Each row is a point on a landscape with many valleys, with its height.
A ball rolls from a point to the lowest of its 2 nearest points, and stops where none of them is lower. Distance is the straight distance between rows; heights are no part of it.
K558 height 240: [ -6 -20  -8  -4   1  -1  -2  -2  -1   0 -10  -2 -11 -12  -5 -11  -8   3
  17   0   9  18   2   2   2   5  -1   0   9   5]
K909 height 214: [ -5   7   4 -30   9   2   2 -18 -11  -2   6   0 -10  13  15  -9   5  -6
   5   6 -17   9 -11  17   4  17  17 -22  18  -3]
K526 height 363: [ 13  18  -9  13  -5   5 -24 -19 -29  -9  12   1   5   0  -9  -5  12   5
  12  -8  -5  -3   8  10  14  20  14   9  -2 -11]
K593 height 480: [ -7 -29   8  -6   8   1  18  14   6   7   0   3  -4  -7   2   6 -12   8
  -5  -7   9  16  -2 -32 -14  -7  -8   3  -4  15]
K382 height 465: [  4 -14  14  -4  13  17   5   2   6  15   6   9   2   2  12   5 -10  10
  -6   1   6  11  -6 -18 -16   2   2   6   0  14]
K323 height 692: [ 15  -6 -16  29   3   0  -6   9 -15 -18   2   3   9   3 -21   2  -3  -5
   2 -30 -11   0   0  11  25  -7 -15  11 -15  -4]
K935 height 701: [ 11  -1 -18   8   3   1  -4  -1  -8 -11  12   2  10  11 -15   6  -5  -9
  -3 -19  -8 -17   3   1  17  -9 -10   5 -11  15]
K155 height 502: [-32 -13  -3 -11 -11 -24  35  27  16 -10 -10 -13   1 -15   3   9 -24  17
 -12   7  14  13   3 -21 -10  -3  -4  -3 -23  12]
K781 height 462: [-17  30  20 -21   4  13 -12 -13  -9 -11 -11   5 -17  -3  -1  13   2 -13
  18   7 -19   5  19  11 -22   4  14   1  30  -5]
K541 height 351: [-15 -20  20 -13   5 -11  19   9  17  15  -8   6   6  -9   7  10  -9  14
  -7  20  -3  -8   4 -16 -24  -7   2   7  -9   8]
K717 height 629: [  3  27  28   2   9 -10  -9   8  20 -12  20   6 -13   4   5   1  -5 -14
   9   4 -16   3 -13  11   7   6  23  -1   6 -20]
K420 height 179: [-19 -34  -6   2 -14 -18  30  25   9  -6 -21 -14   5 -10 -13   7 -12  21
 -14   0  25   8   7 -21 -24 -14 -21  -7 -13  -9]
K395 height 566: [  5 -24  -8  27   4   4  -4  15  -2 -17  14   4  12 -11 -10   6  -8   1
   0 -13   1   9   3 -21   0 -24 -14   6   2 -10]
K777 height 298: [ -3 -22   1  -5  -1 -17  13   1   7   8  -8   4   6  -4  -6  14   1  -1
 -11   9  13 -16   3   4 -24  -8 -27   0 -12   3]
K550 height 184: [-15 -25 -12   6  -8  -7   4  -2  -5  -8 -23   7   1 -14 -10  19   6  -5
  11  27   1  -1  10   2 -38   3 -21   2  23 -10]
K539 height 314: [  1  16   9 -10  11   7  -1  -9  17 -10  18   5  -3  22  10   7 -11   3
  -2  -8  -4  -5  -9  -4  24  15  15  -2 -16   3]
K646 height 418: [  6  28   9  -6   4  31  -6 -11   0  19  -3 -10   8  10  20  -2  -4   4
  -1  10   4  10  -2   9  -2   8  14  -2  -3   0]
K706 height 134: [ 19  16  -5   2  -3   7  -5 -14  -2   0   6 -11   3  17   5 -11  26   4
 -11 -32  -7 -10  -7  17  47  16  17 -10 -25 -21]
K958 height 529: [ -7  -5  -8  -3  -2  -7 -11  -2  -6 -14   3  14  -2  -4  -2   3 -18  13
   9  21  -6  10  -3 -17 -18  -5   4   1  13  12]
K586 height 670: [ 13   2 -14  10 -10  17  -7 -21 -31   1   5 -12  21  17   3 -11  30  16
   0 -13   3 -24  15  16  26  -1   9  -2  -2  -8]
K455 height 111: [-10 -42  -6   0  -1  -8  19   3   9  -1 -14  11   2  -1  -1  19   1   3
  -9  19   6   0  -6 -24 -35   0 -26  -3  12   6]
K68 height 374: [ 23  -5  -6  -5   3   2  -1 -11 -17  20  -3  -4   7  -8   9  -9   6   1
 -18  -8  20   2   4  13   5  -3  -2  -1  -6  16]
K553 height 85: [ 24  11 -10  12  -1  14   2  -5   0   5  -3  -6   5  24  -9  -4  12   2
 -15 -45  -9 -17  -2  14  48   2   5   1 -26   0]
K734 height 614: [ -5  36  24  11   5  -9 -14  14   9 -18   4   6 -12 -10  -2  -1  -9 -15
  18   6 -27  14  -6   8   2  11  17   8  -6 -20]
K313 height 472: [-25  12   0 -11  -3  -8  -4   8 -16 -14  -1  -9  -8  -8  -6  -8 -11 -11
  19  13  -3  13   7  16 -18   2 -13   0  20  -9]
K859 height 108: [ 11   1  -4  -5   3   4 -13 -20 -13  -8   3   0  -4  13   1 -22  17   4
   4 -18 -11  13  -5   8  27  27  13 -10 -13 -13]
K462 height 271: [ -4 -18   0 -19   2 -16  12  -3  13  -1  -6   0  -5  -2  -3   6 -11   2
  -1  -2  19  -6   5   5  -7  -2 -11  -4  -9   9]
K835 height 421: [ -3   8  26 -11  17  -9   5  16  17  -1  20   3  -3   9   7  -3 -16  -8
  -7  -8 -11   6 -17  -8   4  -3   3   4 -17   4]
K756 height 150: [-23 -32  -7   2 -10 -16  21  17   3  -9  -8  -3   3 -11 -10  12 -12  14
  -1  18   8   3   3 -23 -31 -12 -19  -5   2  -5]
K34 height 393: [-23  -9  22   2  -5   8   0   8  -5  -7  -8   4 -17  -3  -6   8   4   0
  26  12 -12  -1  17 -16 -39   6  -2  20  27  -8]
K822 height 420: [  1  -2  -6   5   7  -8  -5   5 -13  -5   5  -7   3  -4  -1 -18  -2 -15
   0  -8   2  14  -4  15  14  -3 -16   2  -7   3]
K75 height 352: [ -3  18  12   1   5 -13  -3  10  33 -20  16   9 -25   5   4   1   1 -20
 -10  -4  -5  12 -25 -20  24  20   8  -8 -17  -5]
K202 height 671: [  3   2  -2  -4  -2  26 -10 -21 -30  -4 -14  -3 -15   9  -6 -12  10  -1
  26   0 -16  13   9   0 -16  15  11  -6  23  -4]
K59 height 178: [  6 -22   3  -5   2  14  -3 -15   1   8  -5  -4  -1  15   1  -2  16   7
 -12 -13  21 -18  13  15  11  -9 -13   4   2  -2]
K947 height 361: [-27  12   7 -11  -3 -15   8  16  -3 -24   4   3 -28  -2  -3  -4 -18  -3
  26   5  -6  19 -11   3  -3  13   8  -7  25  -1]
K461 height 651: [  3  -1 -17  -3  -6  20   3 -25 -15   4   5 -11  18  19   7   5  16  16
   3   5  15 -26  12   8  10   5   3  -5   3  -7]
K190 height 72: [  1 -37  -1   0  -8 -10  20  -6   3  11 -27  18  -1   1  -7  24   5   3
 -14  21  14   4  -8  -7 -42   9 -26  -6  -7  -2]
K560 height 432: [ 11   1 -24  -5   0  -9  11   4  -7  11  -7  -5   3  -3  -9  -6   2 -15
 -17 -32   3  -5  -2  11  37  -5 -12   0 -13  24]
K54 height 227: [ 12   2  -3  -9   3  24  10 -23 -30   4   5 -20   7  29  19 -18  22  15
 -19 -10  15   1  -1   3  17  11   1 -14 -12   4]
K136 height 373: [ 25 -23  -2  13  12   9  -6   4 -14   2   4   2   9  -1  -1  -3  12   1
 -21 -15  14   2   3   1   4 -25 -23   6   2   8]
K32 height 674: [ 10   2   6  14   4  10 -12  -3   2  -3   8   3   2   9  -7  -3   1  -1
  13 -22  -5 -10   5  13  23   3   4  14 -10 -10]
K603 height 296: [ 11  34 -12  15  -8  13  -3  -9  -4  -2  14 -12  11  28  -3  -3   8   4
  -2 -16   4 -25  -6  10  33  12  10  -3 -15  -2]
K662 height 425: [  6  13  -4  16   0  14  -6  -5 -11   6  17   9  22  15  -5  11   4   2
   5   6 -10 -34   3   8  -3  -9  -3  10   8   6]
K970 height 447: [ 11  10  13   1  10  21  -6  -2  10  19   7   3   5   7  17   0  -8   8
  -4  -2   9  13  -6  -6   3  10  14   8 -13   6]
K752 height 289: [  6 -23  -4 -17   1   0   4 -16  -4  17 -20  -3 -10  -8   0 -10   9   6
   4  -5  12   4   8  18   8   5   3  -9   6  -2]
K595 height 532: [-13  14   8  -8  -9 -10 -10   3   4   2  -2  21   5   0   3  18 -15  13
   1  25 -12 -32   5  11 -17 -15   8   6   8   7]
K784 height 278: [  3 -36   9  18  -9   2   4   7   6   7 -11   3  -7 -11  -8   0  12  11
   4  12   5   3   1 -27 -40 -20 -14  -7  29 -19]
K908 height 516: [  9   8  -8 -11   6  -2   3 -10  -6  19   7  -4   9  -3   4 -11  11 -15
   3  -8 -12 -12   0  32  26   2  16 -10   0  -2]
K140 height 241: [ -6 -21  -4   6   2  11  -9  -3  -9  -3  -7   6   2  -8  -2   7   8  -9
  10  15  -2   4   9  -4 -27  -2 -19   8  27 -10]
K343 height 187: [-13  -7   9 -16   1  18  13 -13  18   5   0   1   0  24  14  17   2  15
  -1  18  16 -22   5   2 -11  11  -7  -2   3  -1]
K680 height 335: [ 12  17   9   3   7  -5  -6  -4  25 -17  12   5 -17  17  -1   0  -1 -14
  -9 -21  -2   2 -13  -7  26  22   5  -5 -26  -5]
K800 height 491: [-17 -24  -3  -1  -3  -6  24  22  13 -13  -3 -13  -2 -11  -1   4 -23   7
  -9  -9  14  15   7 -29   0 -11 -10   4 -13  11]
K887 height 152: [  7  14   3 -13   7  10 -11 -23 -20  -9   3  -1  -6  10   4 -17   9  -4
  13   2 -25  19  -6  11   8  26  16 -12  -2 -11]
K231 height 419: [-24  12  22 -20   3   4  -2   3   2 -12 -13  12 -29   4   7   3 -12  -4
  20  19 -20   6   3   8 -21   0  14  -5  31   0]
K173 height 256: [ 14  15 -15   0  -2  19   2 -17 -12   5  10 -19  12  22  12  -8  14  13
 -16 -15  17  -7   1   3  30   7   5  -7 -18   1]
K199 height 555: [-13 -20 -14  19  -7   0   4  22 -10 -26  11  -7  11  -8  -8   2 -14   9
   6  -3   8  21   2 -21 -13 -16 -17  -1  10  -9]
K145 height 604: [ 12 -15   6  10   5  39   3 -12   1  17  -9   8   6   4  16  11  11   3
  -5  18  -1  10  -2 -18 -30  -1  -6  -4  22  -3]
K84 height 387: [-28  12  23 -14   2 -14   2  18  12 -13   1   5 -25  -3   4 -10 -19   2
  14  17 -21  16 -12  -7 -10   0  16  -6  14   1]
K979 height 696: [  9  -7  -6 -22  -5   0   4 -14  -6  -2  -6  -7   0   8   1 -17  27  -2
 -22 -44  -7  -3  10   9  49  -7   7  -9 -17  -3]
K295 height 332: [ 11 -31 -18   5   3   4   6 -14  -7   9  -5   6  15   0   3  13  19  -7
 -14   2   8 -23   7   5  -5  -5 -23   0   9   4]
K373 height 596: [ -8  28   3  11   1 -10 -11  12  14 -11   5   6 -18 -18   2  -3  -1 -28
  10  11 -13  23 -18   7  18  22  18  -4  -4 -19]
K825 height 328: [-22 -24  14   4   1  -4   6   6  13   3  -6   8   6  -9   3  13  -2   8
   8  25  -9 -14  11 -18 -30  -8  -1  12   8  -4]
K380 height 171: [ 13  -7 -10   2  -4  18  19  -5   9  24   0   2  21  13  12  32   7  15
 -25   0  31 -30   6 -10 -10  -4 -13   0  -6   5]
K566 height 722: [  0  12 -19   0 -10 -20   6  10  14 -11   4  -7  -4  -1 -17   2 -18 -19
  -9 -20   0 -15   6 -17  20 -12  -9   7 -17  21]
K283 height 552: [ -1  -2   0 -13   4 -15   4   2  20   2   1  -3 -18  -9   3  -8  -2 -12
   2 -11  16  12  -6   2  26  11   4  -5  -3   6]
K309 height 504: [-17  14 -17  -1  -9 -30  -1  25  12  -1   5  -6   5 -17  -2  -7 -19   0
 -14   9   7  11 -12 -19   4  -4  -2   4 -17  15]
K583 height 450: [ -6  11   7  17  -7   3 -21  11 -13 -13  -8  -9 -11 -14 -16 -15  -5  -3
  24  -2  -4  30   5  -8 -17   0   3  16   9 -12]
K220 height 514: [-28  -8   9  -9  -9 -27  30  20  23  -6  -9  -8 -15 -20   2   4 -23   9
  10  10  13  11  -4  -5  -3   1   5  -4 -13  10]
K950 height 542: [-19 -12  -5   9  -5   2  -3  14 -15 -23   4   2  -3  -6  -8  -1 -16   5
  21  11  -4  19  -2 -20 -23  -6  -6   4  16  -3]
K268 height 232: [  7 -36   1   7  -8  -1   1  -4  -5   4 -17   1 -12   1 -13  -3  10  11
   7   9  17   0   3  -3 -37 -13 -19  -7  23  -4]
K139 height 129: [ 23  12  -6  21  -3   8  -1   5  12  -2  -2  -2  -2  15 -23  -2  -3 -11
 -12 -40  -9 -17  -3  -2  34  -5  -5  10 -24  12]
K614 height 401: [-27   3  -3  -7  -5 -11   5  21   1  -1  -6 -13   2 -16   1 -11 -23   2
   3  18   0  25  -6  -4 -21  -7   0  -4   2   3]
K500 height 478: [-13  19  -7  -1   0 -19  -8  14  -1  -6  12   5   4 -10  -6  -1 -16 -13
  15   5 -10  -4  -2  12   7  -5   1   7   4   6]
K905 height 612: [ 21 -13  -9   3  -1  27  11 -23 -15  17  -3  -3  15  10  18   8  17  17
 -17  11  30  -7   2  -4 -15   0  -9 -14  11   0]
K116 height 449: [ 23  22   2  21   6  12 -29  -8 -10  -9  -6   3   6  -6  -2  -3  -2  -4
  12   6 -17  17  -5   7  -5  14   9   5 -15  -9]
K115 height 522: [ -6  27   9  -8  -1 -16  -9  13  15  21   0   9   2 -13  11  -4 -15   8
 -17  21 -11  -4 -11  -5  -7 -11  23   7  -8  17]
K820 height 742: [ -8 -12 -16   3 -10 -23  19  17  15   0 -10  -6   8 -11 -20  11 -20   0
  -4 -12  13 -18   8  -1   4 -20 -12   5 -13  14]
K513 height 685: [ 26  -5  -2  17  10   3 -11  -5   1 -22  -5   1  -2  11 -15   1   4   2
   1 -36 -11  -3   3   9  32   8  -6   8 -30 -11]
K57 height 763: [ -2  10 -15  -2  -5 -10  13  35   8   2 -10 -14  -3 -14  -1   2  -9  -9
 -29 -37  22  13   2  -1  30 -11 -22  10 -17  16]
K36 height 383: [ -7  23   0  15  -2 -20 -22  16  11 -11  11   9   1  -7  -5  -6 -10  -2
  -3  10 -19   7 -15 -21   7   3   9  11 -22   5]
K605 height 360: [-19  -3  23   0   3  17  -4   0  10  -4   0   8  -6  10   7   7  -3  10
  18  21 -16  -6   8 -14 -29   0   6  13  16  -3]
K949 height 331: [ 15  35  -7  17  -8   3 -15  -9 -13  -9  17   3   4  15 -10   1  12   3
  10 -17  -8 -21  -1   9  29  23  16   9 -11 -11]
K648 height 180: [ 14 -32   3  11  -3  19  -5 -15  -8  -1  -7   1  -4  14  -4  -5  22   9
  -2   1  18  -8   5  -9 -20  -7 -20  -5  27  -2]
K700 height 303: [-21 -10  16   1  -6 -12   6   6  15 -10   0   6  -3 -15  -4  11  -9  18
  21  19  -7 -13  13 -17 -14  -7  13  13   1   6]
K917 height 584: [  3  13   2 -27  -1  19   7 -29  -7  21 -18 -11   2   4  19  -1  11   1
   2  15   3  -3   8  23 -13   8  12 -19  11  -4]
K529 height 503: [-19  21   4  -6  -3 -26   4  22  18   7   0  10   1 -14   2   2 -22  -3
   1  15 -14 -12  -9   8   4 -13  14   3  -3  12]
K989 height 408: [ 13  -3  10  23   1   4 -19   4   4  -3   8   1   5  -5  -8  -8  -7   9
   9   0  -4  13   1 -18  -6  -7  10  13  -7  -5]
K50 height 487: [-13  16 -18  16 -11 -11 -10  26   1  -8   6 -11   6 -13  -3 -19 -12  -7
  -2   5   8  24 -10  -4   6   5  -8   4 -14  -5]
K642 height 561: [  1  -7   1 -13   2   5   7  -8   1  19 -23   2 -11 -11   3   0 -12   4
   7  18   3  13   0   0 -30   2   6  -7   8  15]
K18 height 573: [-13  11  -5  -2   1 -17   0   9  27  -2   1   3 -25 -18   4 -10   5 -24
   4   4   9  19 -19  -1  29  20  12 -10   3  -7]
K507 height 347: [ 23 -26  -2   8   1 -10   5   1  -5  13  -5   1  10 -14  -3   2   6   8
 -22  -4  27  -6   5  -5 -17 -29 -21  -1   3  10]
K149 height 427: [ 26   5   1  35   4  16 -14   0 -13   1  13   5  22  12 -10   4   7   1
   5  -8 -11 -17   2   6  -1 -12  -4  11  -3  -8]
K163 height 572: [  7 -15   0   7  -6  -2  -3 -10   8   1   0  11  16   4   7  16  14   7
 -11  32   4 -19   5 -15 -39  -8 -14  -5  19  -4]
K194 height 235: [ -9 -14  16 -24   2  -7  15 -13  19   8  -5   6  -9  11   4  13  -1   2
   4  10  13 -17   2  15 -13   6  -1 -10   0  -2]
K288 height 505: [-11  25   5  -9  -3  11 -19 -10  -7  -6   6  11   6  12  10  13  -3   8
   7  20 -11 -21  10  12 -10  -4   5  10  17   1]
K492 height 288: [ -4 -21 -14   8   5   3  -1  -2  -8  -4   6   8  15  -9  -4  11   1  -8
   3   6  -1  -6   7   1  -5 -10 -20   7  12   1]
K804 height 590: [ 20 -17  -5   9  -8  11   9 -20   2   8  -3  10  12   7  13  17  22   7
 -20  26  19 -14  -4 -14 -33   2 -18 -18  21  -4]
K663 height 630: [ 14 -11 -18   5  -7  32  13 -25 -24  10  -5 -15  22  11  18   3  29  23
 -13   4  27 -13   8   4   8  -6  -4 -10   9  -9]
K21 height 531: [-19   3  12  -8   2 -19  15  20  28  -7   8  -5 -15 -12   7  -3 -17 -11
   9   0   4  12  -9  -3  17   1   9   0  -5   5]
K247 height 276: [ -4   1   4 -23  10 -18   7  -6   6 -12  11  -2 -14  -3   3   2  -3 -16
   8   2  -3   6 -11  13  15   9  16 -19  20  -7]
K78 height 400: [ 28 -16   1  30   2  17 -10  -7  -8  -1  11   7  13  -2  -1   2   8   4
  -2  -5   5  -6   5  -3  -6 -23 -10   3  10  -9]
K508 height 461: [  5  16  13 -24  13 -23  12   8  24   1  18   3 -14   0  15   6  -6 -15
 -23  -9   9   2 -19  -6  18   6  10 -12   0   9]
K151 height 275: [-18  -6  24 -15  -4 -24  13   1  22  -5  -2   8 -13  -5   3   9 -12   6
  16  16   2 -10   4   7  -9  -3  11  -1   1   2]
K107 height 117: [  3 -16   7   6  -2  16 -11 -13  -2  -2   4  -2   4  16  -2   1  12  11
   5   1  18 -21  12   3  -9  -2 -13   6  14  -7]
K299 height 439: [  4   8  12 -21  13 -11  14   8   9   6  16  -1  -1   6   9   5  -9 -17
 -20 -21   7  -2  -5   2  13  -2  -8  -2 -13  17]
K431 height 53: [ 14   2  -2   3   1  16   8   4   9  23   5  -4  11  15  -2   9   0   0
 -12 -24   7 -29   2   7  16 -11  -4   7  -8  15]
K47 height 123: [ 19 -11  -6 -10   0   7  12  -9   5  23 -10  -3   5   7   1  11   7   6
 -22 -28  23 -24  16  12  18 -10  -9   3 -12  14]
K358 height 370: [-20  22   0  11  -3 -22 -13  24  20 -21  13   6 -13  -5  -5  -9  -5 -14
  -5   8  -4  15 -21 -19  15  12  -1   1 -22  -4]
K411 height 433: [-14  19  11 -13   1   2 -13  -6 -27 -10   1   5 -13  -8  -6   0   1 -11
  21   3  -9   6  18   7 -21   9   2  12  25  -9]
K306 height 445: [ -5  11   7  10   3   4 -20   7 -15  -9   3   1  11 -12  -6  -1  -9  -5
   8  16 -19  12   5 -10 -27 -18  -5  11   6  -3]
K270 height 774: [  2  14  -7   9   4  -9   7  34   6   4   3  -9   2  -8  -2  -6  -7 -22
 -20 -35   8  18 -14  10  31  -3 -18   5 -23   4]
K308 height 551: [ -9   3   9   0  -8   2  -5  -4  10   9  -4  12  17   5   7  19  -2  18
  -6  32  -5 -32   7  -5 -31 -13   2   6   9  -4]
K367 height 709: [  5 -13   3 -22  -3  -6   1 -11 -16  -1   1 -10   3   3   8 -31  34   0
  -9 -26 -16   7   1  18  34   1  14 -18  -6 -14]
K344 height 646: [  2  16  14  13   4 -18  -6  15  19 -14  17   1 -16  -5  -8  -3   1 -17
  14 -17  -5   0  -7   8  27   8  12   3  -6 -19]
K138 height 403: [ 16   1 -11  -7   2 -18   8   4 -18  18  -1  -1   6 -13   4  -2   4  -9
 -22 -19  22   1   0   8  17  -2 -16   1 -13  31]
K796 height 377: [-27  -2  12 -10   2  -4   4  15   4   6 -13  -5  -4 -10   1  -9 -14   6
   3  26 -19  12  -3 -16 -36 -14   4   1   7   5]
K60 height 372: [ -4   0   8 -10   4 -15  13  13  13  24   3   7  11  -7   2  14 -14  10
 -11   2   2 -20   1  -7  -9 -12   4   9 -14  18]
K181 height 204: [ -6  -4  -5  -8   1   1  -6  -9   0  -6   0   1 -17   4   0 -13  -7  -1
  18   2  -4  19  -8  -1   8  21  12  -5   4   5]
K944 height 395: [  3  28  12  -1   0   7 -18 -12 -23 -14  10   8  -9   0  -6   0   3  -3
  22  -4 -12   7  10  10  -1  21  16  15   6 -17]
K999 height 124: [  0 -32 -10  -3  -6  -6   8 -18  -5   4 -24  11   1   1  -4  15  16  -3
  -2  27   6  -7   4   9 -32  13 -23  -7   9  -3]
K464 height 319: [ 12 -29   0  15  -4  -8   0   7  -1   8   5   3  10 -17  -5  -3   5  10
 -13   7  11   1   4 -21 -28 -36 -12  -7  14  -9]
K22 height 752: [-10   0 -14  -4 -13 -21  23  33  17   2  -9 -18   4 -15  -5   4 -18  -2
 -21 -22  24  -2   3   1  12 -18 -19   6 -19  11]
K524 height 424: [-13  18   3   4  -3 -13 -13  22  -1   0   2 -10   7 -17  -3 -18 -16  -2
   4  18 -14  15   0  -9 -15 -16   5   9  -4  -1]
K157 height 128: [ -5   2   0 -18   7  23  14 -14  -3  13   8  -5  11  27  24   9   6  14
 -15   9  19 -12  -2   8  -2  10  -5  -5   1   1]
K760 height 379: [ 15  10  -2   2   3  36 -11 -22 -11  15  -8 -13   8   8  15 -11  11   7
   2   0   2  12   6  14   8   7  14  -3  -3  -9]
K546 height 284: [ -6  16   8 -10   5  13  -5 -13   3  -9  17   2  -1  22  13   3  -2   7
  10   5  -1  -9  -1  12  14  14  16  -4   4  -7]
K743 height 711: [  2  13 -23   8  -9 -12  -4   3   4 -17   8   2  -3   3 -21   5  -9 -17
   6 -28  -7 -19   6  -5  33   2  -2   8  -7  15]
K414 height 479: [ 32  11   3  20   5   9 -20  -6  -4   2  -3   1   2   4  -2 -15  10   0
  -9 -14  -3   9 -13  15  17  18   0   1 -29  -7]
K143 height 397: [  6 -13  -8   5   1  -9  -2  12  -4  -4   4  -8   4  -5  -8  -9  -8  -1
 -11 -17  16   9   1   2   9 -18 -21   8  -5  11]
K45 height 322: [-14   6   7 -21   7 -15   6   1  -9 -22  10   1 -29   3  -5  -4  -1 -14
  26  -1 -12  12  -9  14   7  18  15 -17  32 -14]
K842 height 426: [-19   8  24   8  -2   5  -5  12 -10 -13  -3  -4 -16 -10 -11  -6  -9  -3
  29   3 -19  21  12 -14 -28  -1   6  19  13 -15]
K738 height 473: [  0  15   5   5   7  16 -18  -9 -14  -3   5   5   9   3   2   7  -3  -8
  11  15 -22  -1   6  12 -13   0   3  10   9   1]
K80 height 660: [  0   5   6  17   1  -6 -13  17  13   1   3   0  -5 -11 -10  -9  -7 -12
  14 -15   0   4   0  10  27   0   4  17 -10  -6]
K983 height 541: [  2  11   9 -12  -3   0  -7  -3  12  20  -9   1  -2 -14  10  -5 -16   8
  -1  19   4  10  -3  -8 -17  -1  17   2   0  16]
K893 height 297: [ -4   0   9   4  -6  16 -13 -10  -1  -2 -12   1   3  -3  -4   7  10  -6
   4  23 -11  -4  16 -13 -45  -9  -8   4  29  -4]
K549 height 731: [ 15  -3 -21  16 -10 -11   9  16   8   4  -3  -6   8  -8 -24   5 -17  -7
 -16 -27   5 -14   2 -18  13 -25 -10   7 -10  25]
K383 height 394: [ 13  17   7  22  -2  -4 -19   9  13  -1  16   2   5   5  -2  -9  -4   8
  -7  -1  -7   3 -12 -24   4   5  12  11 -29   0]
K293 height 405: [-20  10  29 -10   8 -18  -4  20  17 -13  18   3  -9   2   6 -10 -15  -1
   3   8 -22   8 -11 -10  -2  -5  14   2  -5  -6]
K29 height 135: [ 13   9 -11  -2  -5 -16  -5 -10   0  -2   6  -5  -7  -2  -2 -20  36 -13
 -10 -28  -8  -9  -4  13  54   9  18 -14  -9 -13]
K852 height 471: [ -3   8 -10  25  -8  -7 -22  21 -14 -21   3  -7  -3 -16 -13 -15  -8  -4
  15  -6   4  25   0   0   3   3 -11  12  -7 -12]
K114 height 82: [  4   7 -10  -4  -5 -15 -14 -11  -7 -13   7  -1 -13  -3  -6 -19  23 -13
   2 -18 -10   9  -6   7  38  23  12 -11  -8 -17]
K869 height 122: [  8  -7  -7   5  -2  18  13  -7  15  11   5  -1  19  23   2  22   2   9
 -11  -9  13 -39  10  -7   2 -14 -10   6  -4  10]
K922 height 795: [  4  15 -13  -1  10 -18  10  14  10 -10  14   0 -10  -9   6   6   8 -37
 -17 -11  -3  18 -31   5  40  20   8 -16  -8 -14]
K991 height 581: [ 10 -18  -1  -9   2  20  12 -14  -2  24 -22  10  -3   0   8  12   2   9
  -2  22   5   7  -3 -11 -39   5  -5 -10  18  12]
K858 height 343: [-18  -1  11  -7  -3  12  -1  -1   3   3 -26   0  -6  -4  -4   5  -2  -3
   8  27 -21  11   5 -19 -52 -15  -2  -3  23   8]
K223 height 244: [-10  11  12 -12   2  13  -6 -13   6  -4   3   9 -14  12   8  -2  -7  12
  19  13  -8   5  -1   1   0  16  20  -3  11   4]
K684 height 338: [ 19 -10  -7  -4   2  17 -11 -18 -17  22 -13  -6   3  -6   8 -20  17   6
  -6  -8   6  13   6  13  18   1   9  -1   2   3]
K179 height 448: [-12  18  -8  -3   3 -11  -6   9 -13 -12   9 -14   0  -7  -2 -15  -8 -23
  10   4  -2  14  -3  26   5   1  -9  -3   6  -7]
K91 height 464: [ 19  15   3  12  12   5 -18  -5  -3   4  -2   3  -1  -7   6 -13   0  -5
  -3   0  -8  28 -18   4   5  20   3   1 -23   0]
K434 height 378: [ 16  -9 -12  20   3  19   3 -13 -13  12   7   2  26  14   5  11  23  -4
 -10   6   2 -32   3   8  -3 -10 -13   2  11   4]
K76 height 785: [  1  11 -13   1   9 -15  11  15   8  -4   8  -3  -3  -5  -3  -1  -2 -28
  -8 -26  -9  11 -17  16  42   7  -2  -6 -16  -2]
K85 height 688: [  6  -7   0  10   3  12 -17  -7 -25 -11 -10  -1 -14   0 -12 -17   6   2
  24  -9 -12  27   2   6   3  18   1   2   7 -12]
K471 height 411: [  2 -20  -3   7  -4 -19  19  12   9  16  -6  16  20 -19  -3  27  -3  12
 -19  22  -2 -18   1 -21 -30 -23  -6   0  -3  -4]
K533 height 684: [ 13 -18 -12  -6  -4  13  -2 -22 -16   1  -5  -7  12  15   0 -14  31  19
 -14 -27   0  -9  14   7  35  -8   6  -3 -10  -5]
K152 height 543: [-13  20   2 -18   0  20  -3 -22  -5   4  -8  -1   5  16  17  10   6   4
   8  22  -6 -13  13  22  -9   7  10  -6  18  -9]
K792 height 517: [ -5  -3 -17  -3  -3 -22  -1  10   4  -3   3   5   8 -15   0   5 -24  10
  -9  16   4   6  -6 -19 -11 -14  -1  -2  -5  19]
K86 height 186: [ -3   9   1 -25   5  28  20 -20 -25  15   6 -14   9  25  28  -8  18  13
 -13   7  12   0  -6  10   4  16   3 -17  -3  -1]
K570 height 645: [ -9 -14  -6 -20  -7  10   3 -23 -19   4 -17  -2 -20  13  -5  -6  13   5
  25   8  -7  -3   8   9 -18  19   3 -11  26   1]
K686 height 428: [ 21   2   7  23   2  23 -21  -9  -8  -5  -1   2   3  -5  -7   0  -4   5
  17   0 -10  22   5  -8 -15   0   9   6   4 -14]
K16 height 558: [  0   6 -14 -10   3  -4   4 -10   1  19  -3   4   8 -11   2   6  -2  -8
  15   4  -9 -19   8  29  10   3  16  -2   8   6]
K585 height 619: [ -1 -13  -5 -24  -6  12  12 -32 -20  17 -22  -8 -10  11   6 -10  23   9
   7  13  -3  -3   9  18 -21  15   4 -23  15   0]
K936 height 392: [ -4  -7  -5  10  -2 -21  13  17   8  22  -1   6  19 -21 -10  10 -14  16
  -8  14  -8 -15   3 -18 -16 -27  12   7 -11   9]
K565 height 470: [ 14  14 -11  -4   2 -10   8  -1   0  22   2  -3   0   0  -5  -9  13 -17
 -10 -25  -3 -15  -8  21  40   3   6  -9  -7  14]

Where does a ball stop that starts at each point below?
K299 | K114
K76 | K684
K781 | K114
K792 | K157
K979 | K190
K202 | K190
K936 | K157
K91 | K181
K595 | K190

Call two points neighbours if one is among the 2 nearest of the other. Go from one point of each pair to the other, from neighbour to neighbour, staying as low as possible. Name the highest point that can't be avoided.
K190 / K157 | K777
K114 / K553 | K29
K431 / K190 | K149
K114 / K431 | K781
K431 / K107 | K59
